Each row is a point on a tangle of strands that fork and nearly touch. The rows are in no order.
Two points are linked if the straight distance between their rows is under 64.1. Some points are linked to none.
q_32: [-33 -17 -10  14  -5   3 -28   6   0  11  26 -34  30 -12   3 -20  23 -15
  -7   5  -8  15]
q_778: [  1   6   8 -14 -21   2 -25  23  -6  13   5 -33  12 -13  -6 -10  12 -28
 -19  -3  13  25]
q_869: [-14  -3  10   0   6  -4  17  32   5   8   6 -25   1   7  17   0   6  20
   8   0  17 -20]
q_672: [ 16  -2 -18  17   3   4  10 -21   6 -15 -34  43  18  13  -9  23  -9   0
   5   6   8  18]
q_562: [ 20 -33   3   8 -21   1 -33 -12  -9   0  -3 -18  25   9   0  14  23  -7
   9  22   1  25]
q_438: [ -4   0   3  -3   8  17  35  13   9  20  20  -1  -5  23   1  -7 -15  23
  12   6  18 -17]
q_544: [ -5  14   4 -40  -8  14 -25   2  18  -4   4 -16  23  18   0  18   2   0
   2  -4  -7  13]
q_128: [-50 -21 -11   7  -5 -15 -21  19   0  26  21 -45  20  -2  14 -37  28   9
 -13  10  11  -2]
q_337: [ -8  14  -1   5  -5 -22  36  23 -19   2  -4 -21  -7  11  -3 -18 -13   2
  38 -25  34  10]
q_388: [-15 -10 -12   9   5   5 -35 -15   9   4  17 -21  25 -32  17  -8   7   6
 -19   2 -21  10]
q_503: [-14  19   5 -23 -15  15  -5 -16   9 -17  -3   9  37  -3  11  19  -5   2
 -18 -13   4  16]
q_948: [  9 -17  -7  43 -23  -4 -19 -13  -3   8  11 -23  32   5 -18  -3  23 -26
  -2  24  -5  22]
q_76: [ 13 -30 -19  58  18 -26 -27  13   5  -5  12  10  15  -6 -10  11   6 -20
  10  21   6 -17]
q_491: [-14 -20 -17   1  14   5 -32 -14  -8  -9  11  20  35 -25  15   1  -3  -2
 -20  15 -14   7]
q_308: [-21  -2  -7   6  22   0  45  23  10  28  18  17 -16  14   0 -10  -4  20
  13  16  11 -49]
q_167: [  4   0   0 -19   0  14  44  -5 -13 -12  25  29  16   8  -4  -5 -17  -9
  10   1  10   9]
q_898: [-13   6  13   0  -9 -10 -12  37  -2   3  11 -35  26 -27   1 -13  10   5
 -18  -7  31  18]
q_447: [  6   3  22 -20   7  20   0  28   3   2 -21   2   1 -24   5   2  -8  25
 -11  -8  18  15]
q_328: [ 22  17  -5   8  -3   4 -45 -21  -4  -4   5   4  -2 -20  31  17  20 -30
 -22   6 -16 -12]
q_52: [ 15  -3  -6  33 -25   4 -38  -6  16  15  14 -34   4   4   9  11  28 -31
  -8  14  -4   2]
q_264: [ 22  -6  22  -4  13   7 -61  -3   6   1   4 -25 -26  -8   4  12  17 -12
   5  11 -12 -21]
q_314: [-20  16   8 -13  -9   1  15   5   2  -8   8   0  17 -15 -17   3 -21  13
 -49   1  29  11]
q_488: [ 33  14 -10   3   1 -19 -28 -19   8  13  -4  -7 -18   8  -1  30 -10 -23
  33 -18 -10  20]
q_409: [ 29   1  24 -14 -18  -6 -14  17 -31  -5  14 -20   2  -5  -8 -10  15 -37
  -5   3   5  31]
q_946: [ 16   2   9 -20   8  16 -49   0  10  -8  -6 -23   1  -4   2  19   6 -17
  -1  -7 -22   6]
q_124: [-38 -14 -23  22  24 -12  14  18  -9  -4  29   5   8 -25   5 -18 -12 -14
  10 -14   7 -10]
q_983: [ 16  21  11 -36   2  -7  30  12 -15  18 -28   1 -39   4  -3 -15  -3  -7
   4 -16   6 -12]
q_443: [ 26   2 -10  22  10   9  -5 -16  25 -14 -38  24 -12  10 -11  21  -2   4
  31  -7   6   8]
q_575: [-27  21  14 -10 -26  25  31 -25  21   4  10 -15  16  15 -23  13 -29   9
 -15  -2  12  20]
q_534: [ 20 -18  20  -6  -3 -10 -31  -2 -34  11  11 -16  -8  -8   8 -29  27   4
 -13  26 -10 -10]
q_855: [ 12  -5  20 -27  20  15 -14 -18  -2  -3 -22  -6 -52  27  -9  -1  10   1
   7   2 -38 -24]
q_867: [-12  32   8 -13   6  37  27   0  21   7   1  23  -9  -1  26  12 -26  16
  -1 -18  -3   2]
q_120: [-10  -3  17 -16  -3  20  11 -29  14 -20   5  40  30   0  23  24   3  16
  -4  -1  23  14]
q_238: [-17   4  18  -6 -22  31  28 -32   6  -6  29  -4  13  17   5   4  -6  20
  -1  -5   7   0]
q_121: [-51  -8 -28  26   0 -30  -2  19 -18 -10  25 -27   9 -19  -4 -19   7 -22
  -1  -7  20 -11]
q_114: [-10  -7   5 -26  -2  17  23 -29  -3 -17  24  44  20  14  -2   9 -21   9
 -20   4  16  16]
q_492: [  1  14   4 -18 -20   1  22  -9 -26 -13  34   8  13   3 -11  -2 -21 -18
  -1 -21   4  35]
q_476: [ 17 -18  18 -16 -19   8 -16 -20 -14 -18  -4  12  21  13   4  12  19   2
   0  10  -3  15]
q_448: [  1  30  -1  -5   6   5   7  15  -2  -1 -26  31 -22 -17  -4  -2 -15  -4
 -20 -10 -13   3]
q_6: [  9  -4  -8 -14  20  -8   0  29  16   1 -24   4 -13  21 -10   9  -9  -8
  29 -16   9 -11]
q_885: [ 16 -15  -2   0  -5  13 -11  -4 -12 -13 -37  43   8 -20   5  10   5   8
 -30  15  14  15]
q_993: [ -8  -3  -5  39   0  -2 -11 -15  23 -17   4   7   5   2  11  21   8  22
  10  -3 -28 -20]
q_782: [  6 -11  27   2   1   3   3   3  -2   5  21 -21 -16  19   7  -4  13  22
  21   5 -24 -17]
q_34: [  5 -13 -12  25  16   4  11  29  15  -5   3  17 -19  10  -1  -2   0  -6
  34 -17  -6 -11]
q_579: [ -5  19  14  -9   1  38  25  24  19  13  -2   4   7 -17   5   9 -15  27
  -5 -11  24  -5]
q_761: [-23 -17   1   6  -8 -21   7  32   6   2  10 -28  23  -4  -4 -11   6   7
  16  -7  32   0]
q_79: [  7  -9 -13  10   3  -3  37  27 -16   7 -19  25 -19  -4  -8 -30  -1  -5
  -5  -1   9 -17]
q_235: [  1 -13  13 -10 -25  10  18 -25  -1  -3  17 -13   0  20  12 -11   9  26
   1   8 -22  -3]
q_96: [-11 -10   0 -20  21  24  11 -13  22   2   6  11  15  20  -5  35 -16  21
  -3  13  14 -14]
q_899: [-41 -35 -18   4   9 -13   9  -2 -11  -3  11 -22  25  11 -30 -13   6 -27
   6  17  15  -9]
q_779: [-34  13 -22   7   9 -45 -12  26 -10   2   3 -26  11 -22   1 -32  21  -9
 -16   4  24 -12]
q_260: [-15   2   0  12  16   2   1   0  24 -19  17   4 -22  18   5   9  -4  21
  21 -13 -26 -36]
q_41: [ 23  20  24 -20 -14  -1   4   7 -26 -19  21   4  -8  -3  -1 -12  -9 -30
  -8 -14  -5  28]
q_790: [ 21   6  -4 -20  14 -10  -1  17  -1  14 -36 -17 -44  -2  -2   8  -3  -8
  20 -13  -2  -5]
q_441: [ -5 -15 -19  47   5 -21 -17 -12 -11   2  10   5  19 -14   4   1   7 -16
  -2  21 -14 -22]
q_408: [ 22  26  20   5 -25   6  -9 -47 -11 -30 -17  27  -5 -12  20  11  17  -7
 -10 -19  15  27]
q_453: [ 19   4  11 -23  -3  24   4  14  -2  -8 -36  38 -12 -30   3   1  -1  -2
 -18  -1  13  17]
q_571: [-12 -14  -8 -30  13   9  -5  -9  36  -3   3  -3  25  33 -12  24  -8   6
   3   2 -11   2]
q_772: [  3  -6 -11  -7   5 -31  -8   9 -32  25  15 -15  -6 -24   7 -36  13   6
 -17  17  -8  -8]
q_998: [ 28   0  17  -5   3  16 -21 -17 -18 -12 -20   1 -29   2  13   0  13  -3
   9   1 -22  -8]
q_558: [ 10 -27 -24  22  26 -31 -33  14  -3  -5  16   7  -3  18 -16   3  15 -21
  14  23 -14 -11]
q_518: [  0   4   1 -27  15 -28  -3  27 -33  15   8   4 -17 -36  -3 -40  -1   5
 -39   0  11  -2]
q_959: [ 35  14  14   0   3  11 -18 -13 -17 -13 -34   4 -11 -17   0  22  -4 -38
  -2  -7   9  30]
q_152: [ -6 -12 -22  25  -2 -26  -9 -16  -3  11  -5  -8 -10 -12  10 -11  11  32
 -15  19 -24 -26]
q_423: [ -9 -33  -9  10  25 -36 -15  14  -1   3   5  -8 -10  27 -12 -15  15   7
  12  16  -6 -28]
q_73: [ 23  10   7  -3   1  -7 -12   0  -1  -4 -10 -10  10   1  -3  19 -11 -34
  21 -18  -5  29]
q_839: [ 17   4  -2   4  11  -2 -21 -10 -10 -11  18  11  -7  -7  14   3  14 -11
   3   0 -36 -10]
q_78: [-13  28   6 -35  -2  -4  27   4  13  18   0 -21  10   0 -15   8 -32 -10
 -12 -18  25  17]
q_87: [ 14  15  14 -17  -4   4  27  -6  -5  12 -12  12 -41  25 -13   4  -4  15
  -2  -5 -18 -17]
q_199: [ -4  -9  -5  11 -12  -9   2   8   6   5  -7 -24  17   7 -27 -13   6   1
  -2   6 -15   2]
q_630: [-20 -22 -21  19  15  24  40 -10  16 -18  11  35  15  13  -2  19 -19   8
  13   7   7 -17]
q_104: [  4  29  13  12 -11  -6  29  -7   2  -3  -4  -8  -1  -9 -10   6 -29   5
   7 -22  -1  14]
q_807: [-17   2 -23  17  11  14  28 -18  18 -21 -19  45   8  17  -8  18  -2  -1
   8 -14  -8  -3]
q_737: [ -3  26   7  16   0   0  21  20  -3  -4  -2   6   6 -20  18  -1 -15  -3
  16 -36 -13   5]
q_65: [-17  33  -9 -19   2 -26  37  17   4  13   7 -22  -7  15  -9  -6 -31  -9
  15 -26  38  15]
q_241: [  2   4 -28  60  12 -10  -7  -8   0 -11  -1  22  -2 -18  12   4   7   4
   7   2 -22 -28]
q_347: [  3   3 -10  17  -6 -13  42  32 -23   4  -9   5 -16  12  11 -34  11  -3
  30 -11  22 -14]
q_888: [  6  26   7  -5  16 -12   0  41 -14   9  -6   9 -14 -26   5 -16  -9  -3
 -27 -13   8   5]
q_640: [ -8 -42 -10   9  20 -11 -13  -5   5  10  -3   0  -9   2   2   0   2  29
   3  19 -19 -30]
q_414: [  1 -18  10 -10   3  12  15   7   5  15  29   3 -25  19  12  -9   3  44
   9  11  -4 -37]
q_936: [ -2   8  14   0 -27  -3  16 -18   1   0 -28 -13  12   1 -34   1  -9  -1
 -18   4  16  28]
q_641: [ 22  18  -2  -2   2 -15 -11 -30   8   0 -22   0 -43  14  -4  15 -10   0
  26 -19 -30   5]
q_358: [ -3  19  -3 -16  15  11  13   9  27  -1  13  15 -15  20  23  11 -22  10
  12 -25 -24 -18]
q_75: [-25  -1 -12  19 -17 -30 -15  10 -16  17  -3 -53   4 -10  -3 -31  35   3
 -10  15  14 -13]
q_731: [  4  15  15  20 -14  15 -40 -17   8   5  -1 -27  -1 -22  20  12  13 -17
 -19  18 -15  -2]
q_932: [ 29  -4  12 -10 -24  -5  -6 -23 -16  -6 -33   5   7   6 -19   7   0  -5
  -2  19   3  18]
q_682: [ 14  18   1   9 -37 -17   9 -17   5  -3 -28 -25  -2   1 -22   9 -17   9
  10 -11   3  24]
q_501: [ -9   3  -9  15  14  10   0  21  -5  -3  26  27   1 -31  15 -12 -11  -1
  -4  -4  -4  -5]
q_18: [ 13 -35   5  -9  10   0 -15 -12  -7  -7 -23  28  22   2   1  13  13  14
 -12  36   5  10]
q_818: [ 11  -7 -17 -11  -1  36  12   9  11   0   7  54 -24 -18  24 -22   6  11
   1 -11  -4  -5]
q_882: [ 26  10  -3   7   0  16 -26  -5  12 -13 -37  16 -40   9   3  15   3   1
  19  -8 -16  -8]
q_858: [  7  11   5 -26   3 -11   5 -17   0  14 -26 -23 -46  45 -16  -1   3   9
  11   0 -25 -16]
q_122: [-14 -18 -19  19   8  10  22  -2  -2 -12   6  34   5 -18  -6  -3 -18   3
  -2  15   6  -1]
q_197: [-17  27   5 -29 -17   6  21 -28  30  29  -9 -28  12  23 -23   4 -13  -5
 -10  -9   2  25]
q_560: [ -1 -24   7 -22  -4   3  11 -25 -12  12  16   9  18   8  -1 -15  -3  27
 -26  38   4  -8]

A fork is a point with three links. Follow the links from the first point to the second and name the forks in between, in order.
q_34 / q_682 => q_998 q_476
q_328 / q_993 => q_476 q_453
q_641 / q_260 => q_882 q_998 q_476 q_453
q_260 / q_328 => q_453 q_476
q_121 / q_6 => q_882 q_998
q_96 / q_438 => q_544

Follow the links from the first point to the second, and from the first to the third. Name the last point that the two ways share.
q_936 / q_6 / q_75 => q_998
q_6 / q_152 / q_32 => q_998
q_737 / q_518 / q_34 => q_476
q_441 / q_121 / q_488 => q_882

A fork is a point with three links, a tip a point with one. Leave the first point through the second and follow the links. Name the first fork or tip that comes.
q_438 / q_414 => q_79
q_79 / q_347 => q_438
q_443 / q_672 => q_491
q_640 / q_423 => q_453
q_358 / q_260 => q_152
q_869 / q_761 => q_544
q_491 / q_388 => q_882
